Points, in no order, along strands that fork and pass close to each other.
In the rows, zero is written as 128.
Two points are linked if the straight distance between their rows is under 165. Some points are linked to none.
z_765: [139  87 150 114  92 154 158 117  65 141 138 155 122 166 111 136 117 101
 170  97 144 157  81 164 148 118 139  75 113 128 121 113 126 154 110 147
 139  72 120  76 102 124 151 165 123 144]
z_774: [169 126  95 222  95 126 161 134 165 128 106  82 144  51 149 103 143 160
 150 160 143 100 173  83 147 149 126 186 106 166 117 134 163  95 137  76
 115 135 144 181 134 112 124 198 148  95]
z_174: [188 136  63 172 150 115 163 126 140  96 165 121 155 128  87 160 146 137
 157 124 110  73 103 132  83 187 129 104  87 112 149 110 130  59 132 189
 106  73 143 164 160 141  95 161 159 103]
z_389: [ 88 169 119 211 178 108 142 150 171 141 117 110 120  91 130 118 151 144
 110 149 113  66 181  82 103 188 149 134 120 117 138 130 126  35 165 141
 111 134 141 119 149 126 136 114 166 137]
z_811: [207 118 103 111  81 143 147 116  68 104 111  83 191 119 114 159 104 100
 140 112 186 171 102 164 143 146 126 102  97 139 122 168 131 173 101  81
 126  54 113 117 153 142 105 154 122  58]
z_998: [108 119 155  99 114 129  85 109  90 101 108 169 137 104 139 101 112  84
 116 129 122 222 175 140 138 101 111 152 173 186  70 159 112 202 144  90
 146 149 159 144 109 142 155 123 155  87]
z_60: [158 112 131  57  65 192 119 102  86  98  94 133 186 115 125 160 147  71
 136 107 140 183 115 165 151 151 130 104 116 135 119 147 135 139 150 140
 105  64 111  86 129 161 124 123 126 115]
z_86: [135 163  63 129 151 142 161 139 178 180  84 103 107  81 124 106 195 112
 147 130 128 115 114  89 153 143 132 167 135 103 123 140 111  91 162 151
  68 157 123 123 130 137 128  88 136 181]
z_204: [162 106  87 133 128 115  96 129 133  75 124 169 132 171 117  75  85 140
  94 119  95 148 151 124  71 117 128 134 133 136 122 121 127 161 129  95
 159 125 147 193 101  93 107 169 143  86]
z_142: [ 75 170 123 189 201  73 133 159 142 124 136 103 153 142 124 117 117 165
 104 159 115  79 173  86  90 128 145 111 121 106 167  95 138  71 168 136
 151 153 163 151 163 101 119 113 159 142]
z_263: [160 145 117 120  99  98 117 130 135  99  68 120 135  82 166 102 147  95
 147 168 164 166 179  92 154 101  94 182 123 137  82 121 156 168 147 139
 112 172 158 201 121 109 109 163 161 106]
z_781: [158 124 187  69 143 105  67  73 111 130 138 123  98 131 140 148 119 111
 121 125 146 157 144 165 112  86  90 130 158 146  95 185 118 188  82 103
 181 160 129 114 101 155  89 127 160  68]
z_619: [100 102 108 129 146 126 114 165  89  87  88 111  74 201 115 114  93 152
  79 132 133 147 125 107 110 136 173  95 145  84 103 122 107 146 111 137
 111 143 102 155 110  60 154 183 119 123]
z_503: [ 71 117 173  79 116 134 106 113 106  99 126 119 129  94 183 174 142  90
 124 166 144 140 183 121 126 137 117 121 127 127  80 137 122 120 128 170
 135 140 131  91 120 149 171 124 143 100]
z_254: [144 159 185 107 124 112 129 105 109 212 106 103  99 143 117 114 136 138
 136 106 161 126 104 129 190  67 142 105 137 102 161 113 167 132 121 117
 136 146 103  74  93 131  77 116 111 190]
z_119: [114 160 176 177 164  83 157 148  89 146 183 150 136 179 112 137  94 142
 137 128 151  97  92 168 123 103 110  82 155 160 158 129 121 157  81  94
 190 114 150 102 179 129  95 101 134 131]
z_127: [ 93 158 135 154 192  81 117 134 208 147 131 136  74 103 171 120 149 110
 138 166 117 114 146  77 143 130 106 143 113  88 136 122 144  92 131 193
 109 169 155 150 145 112 136 103 134 167]
z_891: [ 79 133 168 153 144 141 117 107 134 139 150 186 137 109 156 115 130 117
 142 123 102 120 156 108 111 128 131 120 119 146 128 111 147  92 147 149
 156 111 141  70  93 136 165 121 151 150]
z_403: [102 107  78 124 101 163 135 150 104 156 108 113 162 125  99  99 125 179
 107 105 101 128 139 111 117 130 152 178 141 136 118 104 113 132 176  87
 123 145 116 133  96 126 186  95 107 139]
z_727: [206  97 117  64  88 162 130  94  93 132 141 112 145 144 100 164 113 100
 147  90 150 183  64 192 162 124 115 100 112 119 144 164 131 183  82 106
 110  76  94 111 143 163 103 129  85  94]
z_686: [163 112 107  85 108 109 101 138  83 125  85 107 121 177 114 107 100 151
 106 118 152 145 121 125 140  83 111 151 148 122 104 118 125 204 124  92
 158 165 112 190 104  93 111 145 112 104]
z_701: [ 84 143 131 245 139 110 169 159  96 167 163 114 145 108 156 119 112 188
 156 152 128  38 194  97 132 156 123 155 110 161 144  85 188  84 148 121
 143 141 139 133 138 132 166 164 134 110]
z_391: [ 84 102 154  97 119 132  98 136  68  87 102 114 153 114 147 118  95 106
 101 134 155 221 169 145 127  91 162 124 151 169  63 175  77 197 137  56
 145 140 167 117 119 128 176 136 139  87]
z_76: [156 148 148 161 132 100 151 141  96 112 142 125 167 187 109 137  86 142
 118 128 154  86  96 160 105 126 121  63 116 127 173 116 152 134  91 109
 182  82 143 127 172 105  65 136 132 115]
z_786: [174 109 174  35 124 126  82  75 124 108 130 102 101 145 124 149 102 115
 105 105 145 171 118 206 135  78 125  92 142 123 127 202 124 192  72  85
 155 135 120 120 124 145  66 131 101 104]
z_867: [153 158  66 157 112 157 163 147 176 194  87 116 134  83 115  87 174 148
 132 110 110  86 134  93 170 135 135 189 138 135 141 122 156 118 160 121
 107 152 110 146 116 124 119 114 107 193]
z_639: [143 160 150  63  80 152  91 121 131 116  97 157 159 127 128 137 134 126
  80 134 116 103 149 156 132 141  77 170 161 135 141 114 146 157 136 142
 169 151  97 140 138 150  68  85  96 122]
z_182: [170 146 160 143 103 159 135 103 151 205 103 141 117 110 117 112 150 130
 134  88 129 108 109 121 177 125 134 126 131 113 162 113 184 109 135 120
 131 114  76  79  83 135  83 132 100 188]
z_857: [ 93 118 115 113 214 123  67 129 178 110 129 133  74 173 128 134 131 142
  92 121  80 124 128  83  61 122 131 129 122  62 138 105 137  77 131 208
 128 167 113 151 100 107 149 138 143 143]
z_320: [190 129 117 161 110 136 151 124 120 125 103 160 118 128 117 102 124  88
 145 118 156 171 111 133 149 131 155  98 129 134 115 160 114 147 121  93
 116  81 129 117 114 101 102 175 149 136]
z_402: [ 85 113 138 150  85 124 145 134  64 137 134 146 158 135 158  94  82 145
 161 134 133 136 164 116 137  87 122 140 124 160 112  77 152 160 141 105
 166 136 150 139  96 110 176 154 121 110]
z_523: [126  65 155 109 133 143 115 124 176 113 145 125  30 141 135 168 146 109
 104 104 102 105 120 114 130 182 118 150 115  78 114 139 129 126 101 167
  92 141  87 148 121 112 172 138  78 124]
z_812: [203 107  68 154 134 136 131 113 145 106 119 175 123 136  93  76 124 117
 134 102 105 163 114 126  92 129 139 126 132 137 120 146 113 145 132  99
 135  87 140 165  98 109 103 179 163 117]
z_945: [159 123  72 150  88 150 157 135 135 145 133  96 209 108 104 139 136 186
 133 109 107  66 117 129 115 148 118 153 103 147 161  83 162  90 150 125
 139 105 123 158 134 134 109 118 103 124]
z_826: [106 149 119 114 142 121  84 136 162 112 142 151 158 140 140 135 125 156
  99 144  76  71 164 110  82 155  99 156 111 105 169  75 157  75 155 189
 162 142 139 166 138 136 115 102 116 125]
z_581: [177 115  84 160 146  97 150 139 183 117 178 122 157 156  87 122 100 160
 121 107  92 103  76 150 106 143 119 113 105 121 184 108 123 123 118 112
 129  94 139 192 167 114  92 107  97 131]
z_706: [ 85  69 159 119 108 135  87 134 118  67  85 126  65 128 177 124 105  96
  94 156 131 192 187 103 142 137 137 132 137 114  72 145 137 166 120 134
  97 164 127 165 102  86 186 196 103  96]
z_714: [185 131 173 148  72 137 118  94 164 160  91 136 113  84 147 109 121 116
 120 114 148 131 134 118 188 133 116 149 130 139 136 136 175 145 114  84
 131 123  90 118  99 116  78 142  91 141]
z_760: [189 140  64 130 122 127 142 110 149  99 132 143 156 100 126 142 170 103
 158 144 121 111 130 113 102 159 103 135 111 126 120 115 138  91 145 189
 109  99 144 165 136 145 101 164 168  98]
z_237: [139 131  98 191 152 104 142 143 205  96 140 140 142 119 105  95  99 153
 104 126  89 102 134 124 102 171 145 128 121 131 170 125 112  84 149 102
 123 109 155 186 163 100 102 108 107 135]
z_517: [171 176 104  96 142  88 135 139 158 133  73 106 109 111 146  94 151  90
 140 162 184 186 101 108 182  70 127 132 135 112 108 150 110 158 126 109
  80 174 150 163 140  96  81 112 129 169]
z_352: [186 152  97 105 145 136 115 125  80 157  88 153 103 183  70  94 152 117
 130 105 156 165  73 137 110  88 153 110 171 116 123 149  93 160 120 111
 130 127 114  99  96 121  68 156 200 141]
z_431: [103 129 215  53 158 122  38  75 140 120 120 143  96 142 143 129 107 150
  92 128 116 155 152 175  99  50 135 109 164 132 115 175 129 151  91 115
 199 178 136 109  93 133  93 129 131 132]
z_606: [164 130 190  62  93 176 122  66  93 143 138 135 144 143 118 162 122  91
 161 104 157 163  85 194 154 104 134  59 104 113 172 133 167 109  94 134
 107  87 101  49 124 171  76 118  79 153]
z_369: [ 29 121 126 101 171 154 121 154  77 104 122 132  50 153 136 149 161 113
 107 133 120 122 137 113 105 152 149 136 148 119  70 135  77 108 142 170
  73 179 109  94 130 137 227 107 131 133]
z_399: [ 87 122 116  91 106 153 129 114 105 168 164 144 159  95 129 134 147 136
 158 113 100 137 123 133 136 121  88 179 149 174 111 108 119 163 141 138
 136 143 125 105 116 187 171  69 122 118]
z_95: [146 110 101  98 133 136 133 138 114 159 158 139 141 189  71 118 129 147
 150  90 111 169  34 152 111  63 151  90 126 107 169 112  97 161 115 112
 145 103 149 111 116 134 117 117 161 160]
z_414: [ 95 144 129 182 196 132 126 146 158 198 125 126  70 138 110 114 168 144
 115 103  99  81 136  78 114 145 139 146 129  76 152 113 152  81 152 162
 124 163 103 100 111 126 150 119 161 181]
z_604: [ 80 151  87 212 206  92 134 151 133 144 172 113 101  97 122 130 126 170
 129 157  85  53 189 113  87 192 133 156 113 128 132 106 104  34 165 160
  93 174 144 147 150 157 175  99 142  95]
z_630: [212 115  76 172  72 168 163 110  80 130 102  87 206  73  98 156 135 139
 155 104 168 142 105 141 154 172 113 144 118 186 108 160 150 147 127  78
 106  56  96 136 143 142 129 181 127  64]
z_360: [133 127 119 164 169 119 121 133 122 165 154 138  65 142  94 130 129 143
 115 117 116 114 119 112  84 145 129 142 171 123 116 154  90 138  95 107
 141 153 106 108 108 147 146 120 168 101]
z_396: [142  88 130 155  79 156 162 111 164  66 142 113 199  85 160 153 116 102
 156 118 135 146 117 138 120 177 136 106  52 150 131 135 141  90 130 132
  92  34 126 115 144 131 143 173 116  95]
z_464: [127 121 124  60 133 159  77 113 139  80  54 119 113 151 119 114 137 106
  70 119 133 178 123 117 106 118 177  80 135  85 110 153 112 115 132 155
 112 125 108 101  93 100  94 150 139 154]
z_792: [133 144 111 103  90 162 149 119  94 177 158 167 167 114 114 151 170 117
 180 107 126 121  76 163 162 136  71 150 155 185 133 112 130 154 135 148
 118 107 100  87 147 189 124  86 114 131]
z_704: [ 98 120 141  54 121 134  82  90 119 124 167 149 149 124 144 160 121 133
 126 134  90 129 144 153  94 109  69 158 146 148 120 125 121 162 113 160
 179 151 137 132 119 183 140  82 130  84]
z_99: [170 164  97  69 129  91 104 139 124 109  42 117 101 130 137 106 156  91
 118 165 172 176 128 119 164  97  92 158 158 122  78 135 126 176 129 151
  84 187 127 186 137 100  73 134 143 133]
z_9: [132 111 138 110  73 180 146 118  89  85 124 122 213 115 137 172 125  91
 142 118 149 139 102 170 111 172 134  83  83 151 131 141 129 103 125 134
 116  42 127  56 158 156 130 129 127  99]
z_831: [ 70  96 152 105 191 125  83 130 195 107 138 132  22 157 147 147 141 127
  95 123  80 117 130 102 106 136 126 146 123  65 126 125 133 102 112 194
  97 176 104 162 119 102 186 128  98 155]
z_89: [ 69 120  96 135 171 102 156 161 167 149 180 117  96 130 116 127 136 143
 142 129  89 123  99 117 133 130 134 146 131 117 135 122  81 120 131 139
  90 160 148 152 155 136 190  61 106 158]
z_597: [167 155 117  97 159 138 131 112 130 166 132 140  74 147  87 132 168  94
 153 117 143 164  67 134 120 105 139 107 164 101 138 160  81 131 108 134
 104 131 105  76 109 163 102 119 195 142]
z_502: [113 163 152 110 165 114 135 136 127 229 131 132  62 162 101 109 176 130
 146 124 141 125  86 136 182  80 134 130 176 110 152 127 127 141 119 146
 107 177  99  72 119 157 108  96 151 202]
z_814: [ 69 123 107 153 165  92 127 155 125  78 185 143  90 129 149 138  97 123
 114 169 100 127 173 140  93 164 119 140 149 153 105 140  60 118 125 131
  93 169 160 169 166 149 187  97  99  76]
z_447: [ 66 127 190 111 135 139 120 101 138  94 155 129 167  92 179 168 128 100
 141 146 130 140 154 129 105 128 149  81  99 129 121 142 122  80 131 155
 156  93 161  57 128 144 159 114 149 129]
z_291: [177 129 103 204  88 145 168 106 138 144 122  91 185  48 139 137 133 145
 160 117 163 120 122 108 149 152 116 146 109 186 118 153 155 114 121  77
 114  82 111 122 132 134 113 178 140  86]
z_70: [114  80 140 135  82 129 120 135 102  96 113 128 121 126 158 111  86 122
 117 142 129 172 180 111 143 128 124 154 128 143  93 120 139 168 131 103
 129 137 134 178 101  98 176 174 108  84]
z_863: [121 114 133  97  85 139 143 128 139 137 116 142 116  92 148 123 155  81
 156 137 136 192 121 129 215 122 126 150 133 141  93 142 117 167 145 131
  79 144 133 134 127 126 166 104  91 164]
z_213: [ 80 103 130 147 159 101 138 151 124 117 200 151 129 187 109 140  94 162
 134 125  83  97 106 135  98 119 113 109 115 109 170  74 141 118 126 158
 151 126 155 161 153 118 169 109 106 139]
z_951: [ 87 133 105 154 131 128 140 161 108 130 135 148 134 148 108  87  96 163
 102 129 108 137 132 134 109 127 159 134 165 154 129 131  83 141 147  71
 133 141 141 125 135 111 167  90 113 141]
z_614: [135 148 136 137 145 110 164 128 131 153 155  93 139 128 115 164 137 133
 148 117 148 101  92 113 132 128 134  88 104  91 167 115 141 107 112 140
 131 109 120  95 144 131 118 108 139 152]
z_71: [152 141 158  57 112 137  77  86 141  93  50 120 129 105 145 113 136  73
  95 141 158 198 157 120 129  98 155  94 132 112 101 169 125 125 141 126
 114 129 125  97  91 116  68 154 164 129]
z_556: [129 118 113 108 106 112 110 141  56 107 105  98 170 145 126 104  89 150
 118 125 158 165 140 133 120  82 142 137 138 158  87 140  93 192 136  52
 166 135 156 147 112 109 141 130 143  83]
z_726: [151 108 130 169  94 143 153 116 192  91 149 125 146  66 162 158 142 106
 153 127 129 100 122 110 139 209 113 144  74 151 130 129 153  82 131 150
  76  69 109 145 154 134 135 156  96 101]
z_450: [110 145  63 210 154 105 137 141 144 119 158 101 154  74 119 100 116 192
 133 163  81  52 210 131 103 178 133 182 123 166 139  88 118  37 178 131
  92 165 155 194 150 147 140 127 129  88]
z_680: [ 95  98 163  72 151 147 113 120 147 156 150 128  42 129 113 137 148 123
 122 117 119 178  92 175 152 101 145 135 186 132 112 192  66 171  99 114
 103 175 107 101 125 155 167  97 110 163]
z_912: [132 124 108 112  90 139 128 176 131  88  59 143 124 164 120  98 114 135
  85 147 137 139 132 124 171 146 157 138 140 109 129 111 132 150 155 126
 105 134 103 179 138  58 124 151  70 166]
z_482: [171 105 103 130 110 142 156 151 123 111 144 101 156 164  84 145  95 146
 103  97 120 116  75 163 112 168 153  98 103 108 154 138 103 136 100 105
 126  72 109 126 156 116 119 115  95 126]
z_189: [155 154 117 124  97 113 147 133 162 135  94 110 150  62 157 112 141  99
 145 156 163 179 124 114 198 116 133 155 123 145 107 162 111 156 143  73
  92 140 145 151 147 118 118 100 105 147]
z_374: [123 115 115 149 138 119 141 121 134 104 144 105 151  85 131 130 124 117
 134 134 138 163 136  99  90 140 164 110 110 134  93 158  82 115 124  99
 118  99 155  95 109 140 156 135 180  92]
z_909: [109 158 138  77 145 139 117 129 140 191 122 132  82 126 102 105 163 126
 131 119 124 167  85 150 167  90 144 149 191 140 128 162  77 165 128 107
 105 173 115  79 122 156 123  60 126 184]
z_822: [147 134 174 188 132  85 147 133 166 103 132  98 165 128 161 137  89 145
 130 146 159  83 154  98 129 130 125 100  82 107 174  94 197  99 119 118
 170  94 140 154 146  84  93 171 130 119]
z_804: [179 113  55 136 124 149 138 138 110  96 144 122 151 148  65 162 146 141
 107 105  96  74 102 159  66 214 123 124 110 115 137 120  93  78 137 155
 110  80 105 138 154 158  96 134 144  88]
z_472: [109 130 113  63  95 163  81 123 166  96 107 156 157 125 132 133 137 128
  85 123  75 110 139 124  95 143 106 160 126 108 145  94 133 109 162 177
 143 137 120 165 127 136 111  89  96 145]
z_249: [ 43 101 142 156 168 105 137 153 140 115 194 134  69 126 155 140 112 128
 126 142 101 141 144 120 121 128 138 129 138 126 109 144  83 129 111 123
  98 179 153 140 144 133 223  96  85 132]
z_45: [ 90 151  69 145  97 140 142 172  58 149  97 105 184 126 125  82 113 192
 115 146 128  93 188 110 121 111 139 187 149 164 118  98 131 137 187  76
 138 174 137 154 121 126 163 114 127 114]
z_636: [105 111 108  84 117 170 137 160  84 156 161 177 130 200  76 134 155 134
 149 109 102 138  40 177 125 109 131 110 158 140 161 111  86 148 136 145
 134 115 122  99 148 154 142  86 137 167]
z_354: [187 149 167  41  78 113  88 103 123 110  96 134 121 143 134 144 118 107
 101 137 160 128 137 163 164 105  77 148 149 128 131 125 168 192 107 133
 146 154 104 171 138 138  40 119  83 110]
z_358: [129 119 103 118 159 138  99 122 171 103  96 135  98 139 116 110 134 127
  87 123 102 155 130  96  75 137 157 110 131  87 116 140 107  97 136 147
 115 129 117 132  91 102 124 148 164 137]
z_6: [112 153 147 116 133  91 121 135 181 105 122 142 106 118 165 120 126 114
 117 167 131 120 151 103 150 122 106 138 132 117 136 116 139 136 125 154
 123 164 146 169 144 111 109 108 111 144]
z_789: [ 85  90 173 100 129 129 108 114 120 101 110  95  85 114 164 149 121 106
 108 147 150 166 159 113 126 114 156 100 129 104  77 157 114 137 103 139
 122 149 135 100  95 115 175 158 133 118]
z_483: [139 148 152 114 101 131 106 108 121  98  76 153 152  77 155 103 146  61
 133 151 154 208 170 125 150 115 128 127 146 168  82 161 115 148 156 102
 124 115 156 119 116 138 104 144 182 107]
z_362: [146 127 172  91  87 162 136 103  69 125 143 167 147 167 130 162 133  86
 165 115 148 129  91 179 145 126 115  62 107 119 151 103 161 124 113 180
 143  73 116  64 131 145  99 147 116 145]
z_875: [ 27 145 138 130 188 125 119 162  81 113 160 155  63 168 143 165 147 127
 121 154 111  69 161 116  91 164 123 131 138 115 108 105 105  87 148 193
 105 180 118 109 153 144 211 102 132 121]
z_515: [116 150 132 127 139 158 153 135 169 182 119 122  89 105 120 146 199 109
 139  95 119  81  97 107 168 177 128 151 126 108 140 137 127  85 148 155
  75 130  79  85 138 152 138  81 107 183]
z_234: [121 158 120 177 143  88 129 139 160 120 123 100 181 118 152 112 113 176
 127 161 123  59 184  85 111 111 119 149  91 122 163  72 191  86 158 126
 180 137 155 180 132 101  99 147 152 116]
z_83: [165 178 139 140 153 126 152 111 123 167 149 145 113 117  94 132 144 100
 168 116 166 157  67 149 138 109 147  87 157 141 144 177  89 137 100  86
 115 104 125  53 144 165  86 100 165 145]
z_412: [147 129  84 144 123 121 135 132 145  87  82 133 136  91 155 112 163  95
 144 177 140 145 180  84 114 144 118 157 118 128  90 124 140  93 159 182
  91 135 156 175 120 112 132 184 183 106]
z_112: [179 136 135  88 159  89  75  99 143 146 139 132  89 143 136 134 136 127
 131 130 131 111 130 121 101  85  67 164 145 123 119 135 138 165  90 131
 174 174 114 159  97 145  80 127 163  81]
z_654: [165  92 136  83 104 150 136 131 107  82 138 105 116 164 111 170  91  97
 101 102 146 150  93 202 132 162 149  73 111 108 134 192 103 171  69 112
 126  71 103  93 169 126 114 138  88 107]
z_797: [166 109 115  87 131 146 136 105 127 122 175 116 159 158  94 149 106 122
 160  88 125 180  35 173 101  78 160  55  88 100 179 150 113 152  78 102
 134  72 152  91 133 148 104 113 138 138]
z_244: [142 177 200 154 129  75 140 125  90 149 136 129 137 130 158 123 104 122
 148 144 194 103 124 147 167  94 111 104 142 173 127 146 132 163  94  66
 172 133 139  95 148 124  67 113 123 124]
z_495: [ 90 136 111 159 108 115 182 158  89 142 142 140 157 136 147 115 138 136
 180 149 142 102 139 111 168 109 125 124 113 144 124  74 149 131 155 156
 130 126 159 131 129 112 165 142 127 157]
z_939: [ 93 104  74 135 151 128 149 163  66 116 116  86  78 127 103 148 155 125
 114 135 138 144 137 101 100 170 154 152 140 112  56 147  60 120 135 143
  59 162 118 118 123 138 218 128 159  97]
z_333: [ 96 156 143 191 220  83 110 145 174 214 134 138  38 129 152 116 167 120
 134 149 120  98 149  73 139 129 108 151 132  84 141 127 169  95 120 187
 121 188 132 104 130 119 141 128 172 176]
z_544: [134 122 160 132  66 150 121 130 155 120  58 139 136 117 150  81 109 128
 107 135 140 145 159 107 172 115 151 143 121 120 131 100 169 132 161 104
 137 128 115 142  90  73 108 161 109 167]
z_307: [154 159 144 174 112 133 178 144  93 144 120 146 145 118 115 125 124 112
 148 129 179 144  91 151 166 139 160  88 146 157 124 160  99 144 117  80
 117  85 121  65 154 121 116 118 125 154]
z_44: [152 152  74 181  83 168 188 143 134 176 105  94 197  85 119 101 152 180
 151 113 130  60 142 111 167 125 134 168 113 167 150  98 188 105 166 112
 135 117 124 144 129 123 120 154 112 170]
z_552: [106 120 186  84 145 104  65 104 151  70 113 168  79 157 160 102  88 113
  86 151 123 174 161 160 129  78 134 109 157 136 104 164 127 176  97 124
 157 166 148 156 110  91  92 160 109 137]
z_90: [ 79 117 162  74 152 152 111 122 171 118 163 136 130 154 110 146 121 144
 102 105  82 143  77 189 100 102 143  87 143 120 174 160  94 131 110 122
 153 120 152 106 161 143 131  53  97 172]
z_922: [124 136 164 141 125 152 125 117 161 199 152 167 151 138 120 113 141 150
 141  91  90  74 110 131 148 112  94 149 131 130 185  75 196 123 140 152
 174 122 102 105 112 154 103 103 102 184]
z_256: [164 138 105 111 128 107 119 109 119 151 164 126 148 129 123 150 132 145
 144 124 131 103 115 131 107 116  72 153 139 140 126 122 131 159 102 129
 162 132 118 136 128 164  97 109 143  84]
z_745: [162 152  88 113 118 139 150 134 123 157 115  64 184 127  97 162 145 172
 111 109 137  66 105 112 108 137 128 124 108  90 169 100 142  91 135 120
 144 114 103 121 136 143  86  93 127 129]
z_14: [ 85 123 152 195 135 120 155 148  82 139 162 118 160 143 141 156 107 171
 133 135 126  38 167 106 106 170 112 124  95 121 152  63 187  71 141 163
 164 107 120 117 134 125 167 149 129 110]
z_494: [118 132  63 149 145 132 169 137 188 149 156 120 137  74 107 117 168 133
 165 111  86 124  97 107 138 157 133 160 114 142 136 134  81  89 159 142
  69 117 146 148 150 151 158  70 113 159]
z_306: [128 114 120 107 103 199 135 122  91 144 161 193 159 155  88 143 167 110
 160  85  97 131  46 187 111 148 114 117 135 170 151 123  99 126 135 146
 126  75 118  65 145 182 133  89 135 148]
z_77: [127 130  82 153  86 145 144 156  76 136 116 106 199 146 106 117 110 206
 102 133 116  43 160 133 107 148 117 167 136 151 153  71 158 104 160 107
 166 137 122 166 139 120 118 131 105 107]
z_173: [ 79 134 164 234 124  99 151 141 132 139 164 114 184  81 186 108  84 176
 157 150 135  89 184  97 130 119 115 159  96 184 134 102 168 110 126  74
 165 134 151 129 130 128 155 151 130  93]
z_624: [165 128 131 200 116 110 179 153 103 100 130 113 157 165 106 143  96 148
 126 131 155  70 120 136 119 167 142  74  97 111 164  99 161  97 113 133
 150  65 129 143 157  86 101 191 134 117]
z_752: [136 141  69 174 128 114 136 140 187 119 129 115 154  83 119  86 116 180
 110 142  81  82 172 109 114 160 126 197 125 155 147 107 126  86 167 104
 116 159 143 210 142 125 115 109 106 113]
z_570: [131 103 189  84 103 167 143  93 106 151 151  80 112 125 125 201 131 120
 142  90 157 122  82 162 158 132 139  76 101  95 145 144 144 117  83 135
 118  98  85  53 121 151 147 108  77 146]
z_373: [ 96 150 111 132 174  92 120 152 140 130 129 122 110 147 117  81 105 152
 109 135 131 163 112 116 111  78 156 130 168 139 116 156  60 166 118  67
 128 172 166 145 133 103 136  91 137 146]
z_729: [150 112  72 131 146 102 140 135  82 140  99  68 105 104 117 140 155 114
 129 140 169 172 139  93 109 130 126 156 143 118  52 153  82 145 122 120
  86 155 142 135 110 139 159 146 199  75]
z_941: [146  96 158 111 115 137 138  99 117 130 149 141  99 121 124 137 125  82
 155 110 144 201  95 155 153 106 154  83 129 128 107 170 100 161  95 112
 113  86 134  85 107 136 144 149 127 135]
z_992: [132 102 189  77 149 150  61  72 165 131 154 162 112 151 127 135 109 127
 109  98  90 145 120 171  83  81 127  97 136 115 149 153 138 138  91 138
 194 116 126  92  94 149  99 133 139 132]
z_418: [ 55 133 161 160 179 123 125 147  87 138 177 151 106 164 135 177 139 140
 131 128 106  44 158 107 104 176 118 126 102 104 137  78 160  70 152 195
 148 132 114  96 146 140 190 118 129 127]
z_10: [152 139 191  68 105  94  59 111 112  72  80 135 114 154 158 122  96 104
  86 153 164 142 180 149 135 101  98 124 145 140 103 145 150 185 109 124
 173 159 128 165 121 109  55 163 122  83]
z_780: [166 105 131 120 122 135 141 115 203  98 140 129  78 108 143 160 153  82
 139 117 123 120 106 113 150 184 121 130 101  97 130 140 131 113 115 161
  69 104 105 152 142 122 134 134  89 133]
z_421: [103 152 172 165 159  71 130 138 126 121 141 132 115 135 166 128 109 121
 126 164 163 115 154 111 131 109 127 102 133 128 120 132 125 136 106 110
 161 147 159 123 142 108 114 129 152 123]
z_330: [117 100 114 118 110 128 115 170 119  53  88 113 108 179 132 120  81 136
  53 149 134 131 160 132 120 167 157 121 139 109 112 139 111 151 126 111
 112 128 103 180 147  72 137 164  80 102]
z_13: [139 135 201  97 115  93 121  79 136 159 159 106 113  88 178 167 127 108
 166 146 167 140 129 139 184  85  92 120 116 129 121 146 164 156  78 123
 139 150 127 109 120 155 101 116  97 118]
z_64: [159  95 105 190  65 146 189 163 115  94 107 127 157 111 139 113 114 134
 153 151 152 128 148 128 175 168 148 143 104 162 114 113 148 124 150 109
 104  80 135 178 151  82 164 210 106 114]
z_683: [136 126 122 113 176 137  94 119 186 174 109 138  76 139 130 127 174 119
 116 111  98 112 122  81 107 113 115 155 117  60 147  93 170  78 142 213
 129 156  93 124  78 125 125 141 147 175]
z_222: [108 143 112 207 112 128 162 146 133 109 127 117 188  79 153 100 111 161
 141 162 128 107 183 110 114 146 139 163 125 189 123 120 123  93 159  72
 135 120 152 141 145 125 139 150 154  92]
z_973: [ 79 134 122 155 140 112 182 167 115 116 153 122 150 139 120 143 135 124
 152 132 136 125 103 121 139 136 170  79  97 115 135 107  99  99 148 142
 106 101 161 111 159 108 171 110 130 172]
z_75: [ 91 143 163 158 165 136  99 123 169 157 160 173 167 142 130 115 116 161
 110 106  66  74 138 121  99 132 101 139 114 123 199  77 196  90 154 157
 193 123 136 125 138 133 115  86 113 167]
z_441: [111 121 122  89 122 136 129 106 142 158 145 151 118  89 142 117 166  92
 175 129 112 176 121 116 157  91 107 160 140 140  99 128 115 158 140 156
 107 154 143 110  99 164 158  95 142 145]
z_24: [103  96 161  95 138 144  80  90 121 125 143 181 116 146 138 106 113 117
 132 114  98 172 141 131  96  81 134 109 135 127 114 124 129 141 125 143
 167 124 143  98  68 127 146 149 159 131]
z_343: [145 102 122  95 127 104 125 146  90 126 121 108  86 211 104 119  82 149
 111 119 145 144  90 138 136  88 142  96 137  88 129 118 112 186  87 120
 149 139 114 168 115  79 124 166 109 128]

A fork is a point with three links, a tip a point with one. Leave the first point through the second and follow the links. Name the first fork or tip that comes.
z_431, z_992: z_945
z_343, z_686: z_857
z_389, z_604: z_729
z_391, z_556: z_182
z_495, z_402: z_431
z_760, z_412: z_399
z_399, z_441: z_804

Follow the links from the first point to the second, and from the first to the third. Name the last point that the two ways share.
z_789, z_797, z_680: z_431
z_237, z_60, z_998: z_857
z_726, z_472, z_421: z_857
z_44, z_863, z_912: z_431
z_614, z_517, z_95: z_399
z_306, z_998, z_502: z_182
z_502, z_60, z_704: z_182
z_89, z_189, z_951: z_945

A fork is a point with three links. Follow the links from the first point to the second and name the forks in between, in order.
z_447, z_71: z_431 > z_182
z_639, z_86: z_431 > z_945
z_604, z_523: z_857
z_786, z_402: z_781 > z_431
z_399, z_44: z_781 > z_431 > z_945
z_867, z_706: z_945
